The views of a scene show one set of named points, each view turned or mirrored, and shifted as a whole, with a little noise and some points left out.

Scene 1
View 1
Z_537: [-1.82  0.60 -1.59  0.63  0.69 -0.19  1.17  2.74  0.87 -1.86 -0.40  0.27
  2.66 -0.79 -2.32  2.78 -0.98 -0.09 -0.31  1.64  0.21  2.13 -0.57 -1.17
  0.89  0.34 -0.66 -0.33  1.26 -1.74 -2.86  2.11  2.77 -0.55  3.41 -1.94]
Z_476: [ 1.00 -1.28 -2.92  1.72  1.66 -2.45  0.96 -0.95  2.07 -1.64 -0.17 -0.01
 -0.46 -1.62  2.19 -0.49 -0.39  0.17 -0.55 -1.02 -2.29  0.25  1.04 -1.85
 -0.20  1.60  1.03 -1.53 -0.12 -0.51  0.80 -0.47 -0.97  0.50 -1.49  1.86]
Z_520: [ 0.12 -1.57 -2.90  2.08  2.00 -1.24  0.63  1.61  1.99 -2.06 -1.41 -0.22
  0.72 -2.66  1.81 -0.44  0.05  0.88 -0.40  0.58 -1.22  0.36  0.16 -1.55
 -0.64  0.90  1.21 -1.72 -0.80 -2.29 -0.41 -0.23 -0.02  0.80 -0.89  1.96]
Z_721: [ 0.75 -1.29 -2.01  2.19  0.69  0.39 -0.09 -1.12  0.58 -2.17  1.46  0.76
  0.32 -0.04 -0.25  1.15 -1.62 -0.51  0.23  0.59  0.19  1.42  0.60 -0.03
  1.17  1.12  0.51 -1.46  1.84 -0.87 -0.84  1.66 -0.32  0.64  0.87 -1.11]
Z_656: [ 0.07 -0.51 -2.10  1.14  0.83 -2.07  1.07  0.53  1.42 -1.46 -0.61  0.52
  0.55 -1.35  0.55  0.64 -0.53  0.20 -0.51 -0.42 -1.54  1.01  0.49 -1.59
 -0.09  1.41  0.50 -0.85  0.02 -0.68 -0.52  0.08  0.16  0.19  0.13  0.66]
Z_792: [-0.39 -2.33 -1.47  2.50 -0.54  2.26 -0.97  2.42 -0.26 -2.02 -0.17  2.27
  1.10 -0.87 -1.15  1.83 -1.43  0.47  0.96  2.72  2.48  1.99 -0.84  0.86
  0.09  0.25  1.01 -0.46  0.57 -3.43 -3.09  1.59  0.79  1.14  0.89 -2.31]
Z_798: [ 1.30 -0.84 -1.46  1.52 -0.29 -0.72  0.46 -0.73  0.32 -0.97  0.27  1.37
  0.28 -0.66  0.11  0.41 -1.67  0.05  0.12 -0.27 -0.49  0.53  0.76 -0.47
  0.32  1.72  1.26 -1.03  1.00 -0.37 -1.14  0.08 -0.81  0.80 -0.09  0.16]
Z_484: [ 0.44 -0.86 -1.21  1.22 -0.84 -0.62  0.28  0.31  0.19 -0.75  0.18  1.98
  0.15 -0.31 -0.42  1.46 -1.47 -0.15  0.35 -0.16  0.04  1.58  0.24 -0.44
  0.23  1.30  0.76 -0.08  0.76 -0.81 -1.46  0.60  0.07  0.47  0.36 -1.21]
Z_82: [-1.75 -0.47 -2.36  1.33  2.28 -1.24  1.03  1.64  2.06 -2.61 -0.24 -0.63
  1.13 -1.06 -0.36  2.07 -0.10 -0.21 -0.49  0.68 -0.91  2.51 -0.11 -1.87
  0.47  0.24 -0.77 -0.82  0.51 -1.92 -0.47  1.65  1.94 -0.44  1.79 -1.30]
Z_105: [ 0.61 -0.44 -2.18  1.62  0.96 -0.52  0.85 -0.41  0.84 -2.04  0.57  0.18
  1.12 -0.77 -0.04  0.72 -1.17 -0.04 -0.30  0.36 -0.56  0.80  0.52 -0.87
  0.81  1.25  0.46 -1.68  1.48 -0.53 -1.16  1.10  0.19  0.33  1.05  0.09]
Z_622: [ 1.21 -0.67 -2.23  0.91  0.64 -3.12  1.16 -1.57  1.56 -1.01  0.03  0.73
 -0.88 -0.78  1.63 -0.02 -0.90 -0.15 -0.50 -2.19 -2.56  0.73  1.34 -1.80
 -0.10  1.85  0.71 -0.83  0.15  0.52  0.91 -0.71 -0.97  0.39 -1.32  1.23]
Z_981: [-0.12 -0.82 -2.54  1.06  1.64 -3.05  1.44  1.38  2.33 -1.33 -1.74  0.07
  0.37 -2.27  1.83  0.01  0.30  0.69 -0.62 -0.90 -2.54  0.72  0.40 -2.51
 -0.89  1.21  0.67 -0.81 -1.28 -1.29  0.22 -0.92  0.36  0.19 -1.03  1.76]
Z_888: [ 0.87  0.43 -1.09  0.73 -0.85 -1.26  1.01 -0.46 -0.08 -0.64  0.47  1.45
  1.05 -0.13 -1.11  1.29 -1.90 -0.08 -0.14 -0.61 -0.69  0.79  0.64 -0.72
  0.92  1.98  0.65 -0.55  1.47  0.47 -1.87  0.66  0.02  0.30  1.33 -0.42]
Z_578: [-0.54  0.42 -1.52  0.70  0.24 -1.53  1.12  1.44  0.80 -1.07 -0.87  0.78
  1.52 -1.07 -0.86  1.43 -0.96  0.17 -0.38  0.10 -0.73  1.30  0.16 -1.30
  0.23  1.22  0.39 -0.51  0.48 -0.84 -1.64  0.58  1.10 -0.02  1.40 -0.10]
View 2
Z_981: [ 3.30 -0.02  0.41 -1.12 -3.37 -1.26 -2.87  0.54  1.92  0.06  1.79 -0.64
  0.09  0.86 -0.06 -0.37 -2.87  1.86 -0.95 -0.67 -0.02  1.82 -1.69 -2.09
  1.48 -0.57  0.27 -4.01 -1.75 -0.59  1.67  1.42  0.30  0.37 -0.35 -1.15]
Z_476: [ 1.85 -0.95  0.02 -0.61 -4.19  0.49 -1.62  0.84  1.98 -0.90  0.65 -0.18
  1.71  0.74 -0.48  0.11 -2.50  1.01 -2.13 -2.25  0.44  1.01 -2.59 -1.38
  0.96 -0.59  1.80 -2.50 -1.95 -0.29  0.62  0.95  0.51 -0.59 -0.44 -2.16]
Z_656: [ 2.74 -0.66  0.72 -0.37 -2.24 -0.21 -1.78  0.45  2.22  0.22  1.65 -0.59
  0.50  0.96 -0.40 -0.79 -1.50  1.02 -0.72 -0.58  0.00  1.85 -0.70 -1.52
  0.93 -0.35 -0.10 -2.72 -0.95 -0.78  1.00  0.69  0.56  0.47 -0.43 -0.95]
Z_520: [ 3.16 -0.45  0.67 -1.81 -2.00 -0.44 -1.58  0.70  1.25 -1.43  2.10 -0.24
 -0.12  0.80  0.33 -0.73 -2.33  2.15  0.25 -1.44 -0.98  1.72 -1.84 -2.45
  1.93 -0.56  1.66 -2.04 -1.82 -1.01  1.21  1.46  1.88  0.53 -1.73 -0.83]
Z_622: [ 1.75 -0.77  0.31 -0.23 -4.33  0.16 -1.92  0.93  2.32  0.30  0.78 -0.35
  2.06  0.67 -0.58  0.03 -2.22  0.57 -3.06 -1.32  1.05  1.38 -2.04 -1.32
  0.53 -0.48  0.78 -3.55 -1.62 -0.20  0.69  0.53 -0.34 -0.29  0.23 -2.16]
Z_105: [ 2.55 -1.09  0.35  0.47 -1.06  0.79 -0.82  0.43  2.91 -0.03  1.28 -0.49
  0.87  0.68 -0.99 -1.08 -0.07  0.46 -0.03 -1.31 -0.21  1.67 -0.58 -0.81
  0.31  0.36 -0.03 -1.03  0.16 -0.77  0.01 -0.15  0.99  0.47 -0.46 -0.79]
Z_798: [ 1.63 -1.54  1.01  0.24 -1.55  1.03 -0.26  0.62  2.36  0.21  1.41 -0.69
  2.00  0.85 -0.59 -1.01 -0.26  0.09 -1.98 -0.60  0.13  1.73 -0.19 -1.55
  0.26  0.04  0.91 -1.30 -0.77 -1.23 -0.10  0.05  0.48  0.86 -0.50 -1.56]
Z_537: [ 4.26 -0.22  1.02  0.54  1.57 -0.74 -1.50 -0.34  3.19  1.28  2.63 -1.21
 -1.27  0.72 -0.99 -2.40  1.00  0.60  2.57  0.96 -1.06  2.93  1.75 -0.91
  0.41  0.48 -2.81 -1.35  1.59 -0.95  0.82 -0.35  1.16  1.82 -0.26  1.26]
Z_578: [ 3.42 -0.57  0.76  0.20 -0.70 -0.54 -1.84 -0.03  2.72  0.75  2.11 -0.81
 -0.29  0.76 -0.57 -1.50 -0.59  0.82  0.67  0.18 -0.26  2.16  0.29 -1.28
  0.60 -0.13 -1.24 -2.36  0.02 -0.87  0.88  0.34  0.74  1.09 -0.43 -0.17]
Z_792: [ 2.90 -0.86  2.83 -1.60  2.52  0.93  1.24  0.75  1.60 -0.36  2.87 -1.10
  1.31  0.31  0.12 -2.27  1.73  0.67  0.18  0.42 -2.71  3.47  1.88 -2.60
  0.98  1.12 -0.03  0.27  0.81 -2.00  0.34 -0.46  2.31  3.22 -2.09  1.11]
Z_82: [ 4.39  0.55  0.48 -1.00 -0.52 -0.86 -2.43  0.36  2.85  0.40  1.78 -0.80
 -0.53 -0.05 -1.06 -1.15 -0.45  1.36  1.62 -0.93 -1.42  3.12 -0.38 -0.67
  1.02  0.43 -2.02 -2.47  1.00  0.25  1.46 -0.20  1.02  0.85 -0.41  1.13]
Z_721: [ 2.26 -1.07  0.92 -0.08 -0.52  1.52  0.10  0.75  2.97 -0.35  1.02 -0.59
  2.21  0.14 -1.09 -1.37  0.96  0.17 -0.62 -1.51 -0.76  2.26 -0.27 -0.55
  0.16  0.75  0.11 -0.25  0.76 -0.45 -0.34 -0.84  1.12  0.78 -0.47 -0.41]
Z_888: [ 1.72 -1.71  1.15  1.29 -1.00  0.78 -0.70  0.24  3.22  1.39  1.78 -0.96
  1.34  1.24 -0.81 -1.53  0.30 -0.43 -1.50  0.70  0.88  1.74  0.76 -1.06
 -0.46 -0.08 -0.64 -1.62 -0.11 -1.32 -0.01 -0.21 -0.01  0.98  0.36 -1.31]
Z_484: [ 2.22 -1.05  1.80 -0.27 -0.69  0.52 -0.32  0.67  2.36  0.78  2.01 -0.83
  1.92  0.69 -0.35 -1.41  0.44 -0.01 -1.92  0.21 -0.44  2.54  0.80 -1.84
  0.26  0.36 -0.38 -1.69  0.09 -1.19  0.41 -0.29  0.53  1.63 -0.35 -0.45]
View 3
Z_476: [ 2.27 -2.60 -0.76  0.98  2.02 -1.16  2.53  0.84 -0.92  0.14 -0.20  1.32
 -0.88 -0.87 -0.07  0.78  0.31  1.19  1.84 -2.35 -0.59 -2.27  0.69 -1.87
 -0.77 -0.49 -0.98  0.66 -0.07  2.16 -3.02 -0.23 -2.22  0.57  0.64  1.68]
Z_82: [ 1.02 -1.04 -0.10  0.52  0.50 -1.56  0.32 -0.22  1.05 -2.04  1.03  1.68
  3.26 -2.46 -0.40  3.16 -1.53  0.96 -0.37 -1.61 -1.03  1.04  1.36 -3.37
  0.06  0.15  0.55 -0.31  0.41  1.74 -0.40  1.91  0.75 -2.31 -1.18 -0.20]
Z_656: [ 1.73 -1.46 -0.70  0.24  1.32 -1.20  1.19  0.58  0.11 -0.42 -0.07  1.30
  1.16 -1.75 -0.39  2.27 -0.45  0.79  0.93 -1.44 -1.67 -0.62  1.16 -2.05
 -0.19 -0.09 -0.82  0.94 -0.02  1.63 -1.07  0.20 -0.94 -0.76  0.37  1.28]
Z_981: [ 1.45 -1.76 -0.53  1.06  2.09 -1.16  1.91  0.87 -1.19 -0.69  0.10  0.69
  0.87 -2.58 -0.26  3.68 -0.78  0.71  0.81 -1.80 -2.47 -2.03  0.98 -1.67
 -0.26 -0.68 -1.17  0.10 -0.23  1.90 -2.20 -0.58 -0.88 -1.42  0.65  1.30]
Z_798: [ 2.01 -1.12 -1.02 -0.74  0.89 -0.66  1.05  0.32  1.40  1.06 -0.84  2.34
  1.10 -0.69 -0.23  0.44  0.72  1.22  1.87 -1.03 -1.15  0.18  1.69 -2.21
 -0.60  0.93 -0.81  1.75 -0.23  1.64 -0.37  0.35 -1.68  0.56  0.76  1.38]
Z_484: [ 1.29 -0.55 -0.74 -0.83  0.66 -0.57  0.23  0.33  2.10  0.78 -0.63  2.70
  2.88 -1.30  0.09  1.37  0.30  0.91  1.59 -0.91 -1.64  1.17  2.31 -2.54
 -0.36  1.33 -0.89  1.63 -0.54  1.43  0.33  0.45 -1.13 -0.22  0.54  0.73]
Z_578: [ 1.62 -0.35 -0.86 -0.77  0.71 -1.12  0.15  0.35  1.22 -0.45 -0.14  1.42
  2.31 -1.96 -0.77  2.74 -0.70  0.63  0.21 -0.55 -1.93  0.84  1.50 -2.04
  0.19  0.14 -0.42  1.50  0.07  1.29  0.74  0.72 -0.33 -1.45  0.11  1.11]
Z_622: [ 1.98 -2.81 -0.45  1.08  1.97 -0.95  1.81  1.43 -0.69  0.84  0.15  1.45
 -0.07 -1.20  0.70  0.79 -0.34  0.59  1.90 -2.29 -1.05 -1.88  1.27 -1.54
 -0.20 -0.29 -1.94  1.60 -0.39  1.04 -2.48 -1.15 -2.13  0.08  0.39  1.38]
Z_105: [ 2.02 -1.09 -0.90 -0.46  0.59 -1.24  0.85  0.05  1.22 -0.37  0.03  1.97
  1.37 -0.68 -0.55  0.55  0.01  1.28  0.78 -1.07 -0.24  0.81  1.21 -2.75
 -0.47  0.30  0.21  1.32  0.38  1.72 -0.24  1.45 -0.80 -0.18 -0.25  1.03]
Z_721: [ 1.66 -1.16 -0.61 -0.55  0.22 -0.94  0.60 -0.43  2.34  0.02 -0.18  3.15
  2.18 -0.33  0.02 -0.31  0.43  1.78  1.40 -1.23  0.27  1.52  1.78 -3.36
 -0.69  1.38  0.29  1.04  0.32  1.72 -0.14  1.85 -0.87  0.50 -0.44  0.40]
Z_888: [ 1.82 -0.75 -1.11 -1.22  0.51 -0.83 -0.03  0.78  1.87  0.88 -0.19  1.81
  1.73 -0.72 -0.17  0.53 -0.26  0.54  1.17 -0.39 -1.12  1.41  1.91 -1.95
  0.29  0.79 -0.90  3.02  0.01  0.42  1.09  0.25 -1.54 -0.20  0.14  1.35]
Z_537: [ 1.07  0.52 -0.64 -1.19 -0.29 -1.21 -1.05 -0.37  2.51 -1.71  0.47  1.71
  4.28 -2.23 -1.25  3.21 -1.34  0.74 -0.89 -0.21 -1.74  2.77  1.90 -3.04
  0.38  0.61  0.92  1.17  0.67  1.16  2.36  2.49  1.13 -2.46 -1.10  0.14]
Z_792: [ 0.93  1.19 -1.27 -1.99 -0.12 -0.56 -0.03 -1.50  3.60 -0.18 -2.04  3.92
  4.95 -1.62 -1.23  2.55  1.58  2.09  1.33 -0.35 -2.07  2.73  2.62 -3.87
 -1.61  2.34  0.89 -0.48 -0.27  3.36  1.43  2.44  0.39  0.10  1.18  0.11]
Z_520: [ 1.93 -0.82 -1.23  0.34  1.65 -1.24  2.23 -0.42 -0.63 -1.24 -0.93  1.32
  0.66 -2.10 -1.50  3.22  0.48  1.72  0.80 -1.64 -1.96 -1.58  0.55 -2.49
 -1.18 -0.37  0.08 -1.03 -0.01  3.44 -2.03  0.93 -0.51 -0.24  1.28  1.52]
View 4
Z_537: [ 0.19  2.20 -0.75 -1.29  2.25  2.82  0.14 -1.40  0.56 -0.58  3.85  1.94
  0.40 -2.40  0.00  0.58 -1.85 -0.96 -0.46 -1.26  1.53  2.14  3.41 -1.27
  3.83 -2.65  0.68 -0.30  0.26 -0.34 -0.22 -3.17 -1.01 -1.47 -1.52 -1.22]
Z_476: [ 1.58  0.24 -0.92 -0.83 -0.39 -0.95 -1.24  1.56 -2.00 -0.18 -2.71 -0.16
  0.35  0.10 -0.63 -1.11 -0.74 -0.99 -1.43  1.35 -0.29  1.44 -1.47  2.90
  0.34  0.54  1.48  0.15 -0.50  0.52  1.13 -0.24  0.54 -0.50  0.65 -0.99]
Z_578: [ 0.53  0.65 -1.19 -0.92  1.07  1.49 -0.30 -0.67 -0.01 -0.79  1.27  0.88
  0.55 -1.96 -0.25  0.19 -0.59 -0.74 -1.04 -0.25  0.87  2.41  1.60  0.38
  2.77 -1.43  1.48  0.12  0.84  0.45 -0.13 -1.92 -0.09 -1.16 -0.22 -1.54]
Z_888: [ 0.31  0.60 -0.14 -0.81  0.66  1.25  0.97 -0.08 -0.57 -1.31  0.62  0.75
  1.91 -0.78 -0.55  0.02  1.15 -0.97 -2.08  0.13  1.91  2.82  1.86  0.66
  2.50 -0.43  1.39 -1.16  1.56  0.67 -0.25 -0.40 -0.68 -0.95  0.28 -1.15]
Z_520: [ 1.57  0.17 -1.41 -1.52  0.10 -0.75 -2.43 -0.35 -0.98  1.47 -0.41 -0.50
 -0.35 -1.11 -0.05 -0.33 -2.38 -1.45 -0.42  0.88 -0.29  0.57 -0.32  1.35
  0.60 -0.66  1.48  1.98 -0.05  0.18  1.19 -2.24  0.86 -0.55 -0.02 -1.09]
Z_656: [ 1.18  0.29 -1.65 -0.55  0.65  0.37 -0.97  0.21 -0.49 -0.48 -0.48  0.82
 -0.15 -1.56 -0.35 -0.34 -1.21 -0.77 -0.70  0.13  0.25  1.84 -0.03  1.88
  1.79 -1.15  1.64  0.68  0.20  0.61  0.04 -1.48  0.81 -0.81  0.03 -1.17]
Z_82: [ 1.16  2.11 -1.18 -0.82  1.99  1.63 -0.64  0.07 -0.22 -0.46  1.52  2.34
 -0.68 -1.71 -0.27 -0.32 -3.01 -0.69  0.25 -0.83  0.54  1.43  1.36  0.46
  2.78 -2.09  0.64  0.02 -1.31 -0.29  0.29 -2.89 -0.07 -1.44 -1.55 -0.98]
Z_622: [ 1.48 -0.08 -1.29 -0.07 -0.09 -0.31 -0.36  1.80 -1.43 -1.15 -2.78  0.84
  0.47 -0.21 -0.94 -1.13  0.12 -0.41 -1.42  0.81  0.13  2.11 -1.33  3.47
  1.26  0.14  1.78 -0.52  0.03  1.22  0.19  0.27  0.74 -0.64  0.85 -0.91]
Z_981: [ 1.29 -0.13 -2.32 -0.34  0.53  0.24 -1.85  0.58 -0.50 -0.52 -1.56  0.49
 -0.82 -1.88 -0.50 -0.73 -1.91 -0.48 -0.15  0.27 -0.82  1.95 -0.95  2.73
  1.61 -1.13  2.01  1.19 -0.15  1.00  0.23 -1.52  1.43 -0.61  0.17 -1.65]
Z_721: [ 1.63  2.04  0.47 -1.32  0.84  0.17  0.77  0.26 -1.38  0.32  1.23  1.69
  1.71  0.62 -0.39 -0.26 -0.10 -1.21 -1.56  0.13  2.17  1.11  1.73  0.11
  1.36 -0.01  0.14 -1.20  0.07 -0.35  0.79 -1.30 -1.21 -1.30 -0.23  0.38]
Z_798: [ 1.08  0.50 -0.34 -1.13  0.06  0.07  0.26  0.20 -1.13  0.14  0.03  0.58
  1.69 -0.02 -0.36 -0.06  0.73 -1.09 -1.99  0.70  1.72  1.74  0.84  0.91
  1.26  0.10  1.25 -0.35  1.19  0.56  0.27 -0.65 -0.25 -0.79  0.50 -0.48]
Z_484: [ 1.30  0.68 -0.76 -0.46  0.86  0.56  0.89 -0.39 -0.27  0.06  1.13  1.94
  1.48 -0.51 -0.34  0.17  0.73 -0.87 -1.41 -0.41  2.17  1.62  1.46  0.38
  1.97 -0.75  1.04 -0.41  1.40  0.62 -0.59 -1.19  0.14 -0.95  0.40  0.05]
Z_792: [ 1.93  1.30 -0.35 -1.35  1.11  0.33  0.41 -2.28  0.16  3.15  4.45  2.13
  1.77 -0.38  0.47  1.20 -0.19 -1.75 -0.91 -0.97  3.52 -0.15  3.39 -1.83
  1.40 -1.52  0.35  0.84  1.97 -0.25 -0.15 -3.23 -0.24 -1.08 -0.37  1.13]
Z_105: [ 0.90  1.44  0.07 -1.27  0.72  0.58  0.30  0.48 -1.22 -0.50  0.29  1.02
  1.42 -0.13 -0.49 -0.38 -0.14 -1.10 -1.59  0.36  1.41  1.98  1.21  0.78
  1.82 -0.20  0.88 -0.98  0.13 -0.09  0.74 -0.97 -0.96 -1.07 -0.21 -0.71]
View 5
Z_798: [-0.39 -1.00 -0.61 -0.28 -1.22  1.49  1.34 -1.54  0.09 -0.70 -0.57  2.26
  0.54 -1.06 -0.73  1.04 -0.25 -0.94  0.31 -0.63  2.97  0.68 -0.23  0.72
 -0.09 -0.47 -0.33  0.58 -1.57 -0.19  2.59  2.01  0.38  1.41 -0.35 -1.73]
Z_578: [ 0.40 -0.50 -1.52  0.27  0.57  1.03  0.73 -0.70 -0.62 -0.08 -2.22  1.53
  0.56 -3.27 -0.40  1.40  0.50 -0.73 -1.18  1.27  2.56  0.27  0.32  1.46
 -0.51  0.80  0.87  0.92 -0.66 -0.15  2.90  2.00  1.47  1.16  0.04 -1.31]
Z_520: [-0.45 -0.88 -0.60  3.29  0.23  0.65  0.20 -0.37  1.91 -1.84 -1.83  2.24
  0.67 -0.66 -1.60  2.02 -1.00 -1.53 -0.25  1.14  3.95  1.40  0.12 -0.08
  0.82  0.40  1.69  1.53 -0.92 -0.58  1.60  2.80  1.93 -0.86 -1.11 -0.13]
Z_484: [ 0.43 -1.12 -1.15 -0.76 -0.75  0.65  1.35 -1.91 -0.95 -0.41 -1.58  1.42
  0.55 -1.69 -0.95  1.85  0.33 -0.50 -0.34 -0.05  3.03 -0.55 -0.34  1.43
 -0.52 -0.13 -0.78  0.34 -1.11 -0.09  3.35  1.46  0.70  1.64 -0.42 -1.72]
Z_476: [-0.39 -0.18 -0.07  1.85 -0.55  1.72  0.99 -0.74  1.48 -1.31 -0.41  3.32
  0.51  0.67 -1.55 -0.49 -2.10 -0.38  1.20 -1.12  2.85  1.75  0.31 -0.46
  1.03  0.04  0.84  2.00 -0.59 -0.52  0.92  3.97  0.93  0.96 -1.50 -0.79]
Z_82: [ 1.15 -0.08 -0.65  1.34  2.83  0.58  1.19 -0.53 -0.62  0.17 -3.58  0.91
  0.70 -1.33 -1.22  2.03  0.53 -0.53 -2.35  1.72  1.64 -0.83  0.55  0.54
  0.13  1.73  1.15  0.93  1.01  0.03  2.93  1.33  2.03  0.15 -0.48 -0.75]
Z_888: [ 0.16 -0.45 -1.08 -1.54 -0.69  1.88  1.47 -1.18 -0.90  0.26 -0.86  1.93
  0.50 -2.73  0.12  0.59  0.40 -0.64 -0.27 -0.34  2.33  0.36  0.01  1.47
 -0.76 -0.04 -0.18  0.40 -1.00  0.01  3.11  1.64  0.17  2.16  0.31 -2.15]
Z_622: [ 0.38 -0.13 -0.63  0.58 -0.54  1.68  1.13 -1.18  0.61 -0.71 -0.37  3.03
  0.37 -0.13 -1.59 -1.03 -2.19  0.54  1.35 -1.30  2.79  1.02  0.38  0.29
  0.47  0.24  0.36  2.39 -0.40 -0.24  1.21  4.31  0.97  1.95 -1.67 -0.84]
Z_721: [-0.13 -0.84  0.23 -0.38 -0.10  1.47  2.07 -1.60 -0.55 -0.23 -1.39  1.47
  0.71  0.39 -0.84  1.91  0.80 -1.51 -0.72 -0.76  1.81 -0.17 -0.25  0.04
 -0.02 -0.07 -0.82 -0.54 -0.72  0.16  3.20  0.32  0.23  0.76 -0.03 -2.13]
Z_656: [ 0.37 -0.36 -1.01  1.02  0.25  1.29  0.70 -0.71  0.28 -0.51 -1.57  2.15
  0.63 -1.45 -1.03  0.80 -0.66 -0.36 -0.36  0.49  2.91  0.67  0.30  0.70
  0.15  0.66  1.03  1.51 -0.47 -0.35  2.17  2.98  1.37  1.00 -0.67 -0.88]
Z_792: [-0.25 -2.52 -0.92  0.41 -0.52 -0.61  1.13 -2.17 -0.74 -1.35 -2.81 -0.08
  1.14 -1.80 -1.02  5.50  2.20 -2.39 -1.96  1.66  3.83 -1.42 -1.20  1.42
 -0.89 -0.27 -1.17 -1.49 -1.86 -0.22  4.50 -1.07  0.96 -0.24  0.21 -1.98]
Z_981: [ 0.69 -0.29 -1.39  2.28  0.75  0.77  0.16 -0.49  0.76 -1.11 -1.91  2.43
  0.37 -1.47 -1.62  0.24 -1.85  0.35 -0.01  0.98  3.34  0.83  0.57  0.67
  0.49  1.19  1.82  2.65 -0.11 -0.46  1.35  4.35  2.17  0.85 -1.57  0.06]
Z_537: [ 0.85 -0.28 -1.28 -0.15  2.33  0.76  1.09 -0.53 -1.64  0.83 -3.74  0.24
  0.66 -3.87  0.36  2.94  2.22 -1.31 -3.05  2.49  1.50 -0.92  0.32  1.75
 -0.92  1.49  0.99 -0.18 -0.01  0.16  4.19 -0.07  1.62  0.28  0.84 -1.56]
View 6
Z_578: [-0.54  0.79 -0.59  2.51 -1.44 -0.46  0.62  2.71 -0.49 -0.64  2.35 -0.70
  1.01  0.47 -0.58 -0.39 -0.08 -1.45 -1.04 -0.31 -0.35  0.71 -2.31  0.65
 -0.70  0.17 -2.11  0.17  0.00  0.35  0.67  0.88  0.33 -1.02 -1.19  0.41]
Z_476: [-0.02  1.00  0.58 -1.66  0.06  2.27 -1.73  2.90  0.23 -0.19  0.35 -0.89
  0.04 -2.48 -1.36  2.81  1.34 -2.56 -0.66  0.01  0.36  0.39 -1.88  0.98
 -0.88 -0.40 -1.33  0.12 -0.16 -1.83 -0.38 -1.91 -1.05 -1.92 -0.78  2.14]
Z_981: [-1.52  0.64  0.72  1.35  0.00  1.50 -1.02  2.61 -0.53 -0.35  1.25 -1.24
  0.19 -1.75 -1.13  2.26  0.58 -1.75 -2.18  0.48 -0.45  1.98 -2.88  0.47
 -0.71 -0.13 -3.75 -0.06 -0.24 -1.55  0.26 -1.18 -1.12 -1.37 -0.49  1.33]
Z_105: [ 0.23  0.90 -1.04  0.60 -0.77 -0.14  0.02  2.40 -0.62 -0.61  1.38 -0.52
  1.10  0.05 -0.70 -0.34  0.90 -1.87 -0.13 -0.66  0.29 -0.60 -1.18  0.73
 -0.56 -0.18 -0.28 -0.38  0.01  0.17  0.18 -0.24  0.64 -1.54 -1.17  1.32]
Z_888: [ 0.68  0.75 -0.31  0.67 -2.03 -0.08  0.48  4.09  0.54 -1.14  2.23 -0.40
  0.78  0.42 -0.75 -1.01  0.16 -2.20  0.20 -1.04  0.02  0.17 -2.61  2.12
 -1.02  0.07 -0.38  0.78  0.08  0.52  0.19  0.95  0.63 -1.28 -1.99  0.51]
Z_622: [-0.13  0.44  1.30 -1.44 -0.59  2.37 -1.38  3.98  0.46 -0.89  0.81 -1.13
  0.11 -2.03 -0.98  1.60  1.26 -2.50 -0.67 -0.73  0.40  1.42 -3.22  1.77
 -0.90 -0.36 -1.86  0.20 -0.29 -1.74 -0.51 -1.34 -1.18 -1.83 -1.10  1.81]
Z_537: [-0.85  0.48 -1.93  4.58 -1.33 -2.35  1.81  1.87 -1.87 -0.88  2.47 -0.55
  1.83  2.20 -0.04 -2.88  0.18 -0.54 -1.46 -0.90 -0.45  0.30 -1.73 -0.06
 -0.37  0.29 -1.88 -0.81  0.02  1.69  1.40  1.75  1.56 -0.54 -0.85  0.67]
Z_484: [ 0.55  1.26 -0.05  0.04 -0.78 -1.21  0.51  3.70  0.43 -0.81  3.01 -0.15
  1.20  0.39  0.01 -0.96  0.18 -2.11 -1.38 -0.04 -0.53  1.72 -3.31  1.80
 -0.36  1.04  0.23  0.79 -0.68 -0.31  1.16  0.92  0.01 -1.20 -1.57  0.71]
Z_798: [ 0.69  1.32 -0.33 -0.70 -0.98  0.00 -0.20  3.44  0.59 -0.53  2.11 -0.16
  0.87 -0.36 -0.72  0.39  0.52 -2.42 -0.25 -0.08  0.03  0.16 -2.10  1.57
 -0.67  0.37  0.43  0.72 -0.26 -0.47  0.32 -0.01  0.18 -1.53 -1.46  0.97]
Z_656: [-0.54  0.81  0.03  0.88 -0.56  0.72 -0.52  2.62 -0.53 -0.44  1.44 -0.84
  0.70 -0.77 -0.87  0.83  0.51 -1.81 -1.18 -0.04 -0.08  0.94 -2.31  0.68
 -0.73 -0.04 -1.94 -0.06 -0.16 -0.66  0.31 -0.55 -0.37 -1.43 -0.82  1.23]
Z_792: [ 0.37  2.65 -2.15  1.33  0.10 -4.14  1.64  1.12 -0.82  0.23  3.97  0.78
  2.50  1.80  0.20 -1.43 -0.20 -1.50 -1.89  1.68 -1.13  0.42 -1.37  0.24
  0.27  1.97  2.38 -0.05 -1.06  0.68  2.67  1.67  1.46 -1.06 -0.97  0.56]
Z_82: [-1.46  0.26 -1.07  3.08  0.30 -0.89  0.54  1.49 -2.18 -0.78  1.13 -0.99
  1.62  0.36 -0.24 -1.55  1.37 -0.56 -2.12 -0.71  0.02  1.10 -1.80 -0.56
 -0.11 -0.07 -2.41 -1.73 -0.43  0.24  0.83 -0.07  0.49 -1.07 -0.14  2.00]
Z_721: [ 0.85  1.03 -1.16 -0.47 -0.28 -0.92  0.30  2.47 -0.26 -0.76  1.68 -0.06
  1.59  0.54 -0.22 -1.46  1.48 -1.87 -0.12 -0.74  0.43 -0.50 -1.31  0.96
 -0.29  0.32  1.59 -0.57 -0.40  0.35  0.63 -0.19  0.91 -1.66 -1.28  1.85]

Which points are out of place in each view (at most two, in the order of its rows)? Write none if all are in place.
view 1 => Z_476, Z_981
view 2 => Z_578
view 3 => none
view 4 => Z_656, Z_105
view 5 => none
view 6 => Z_484
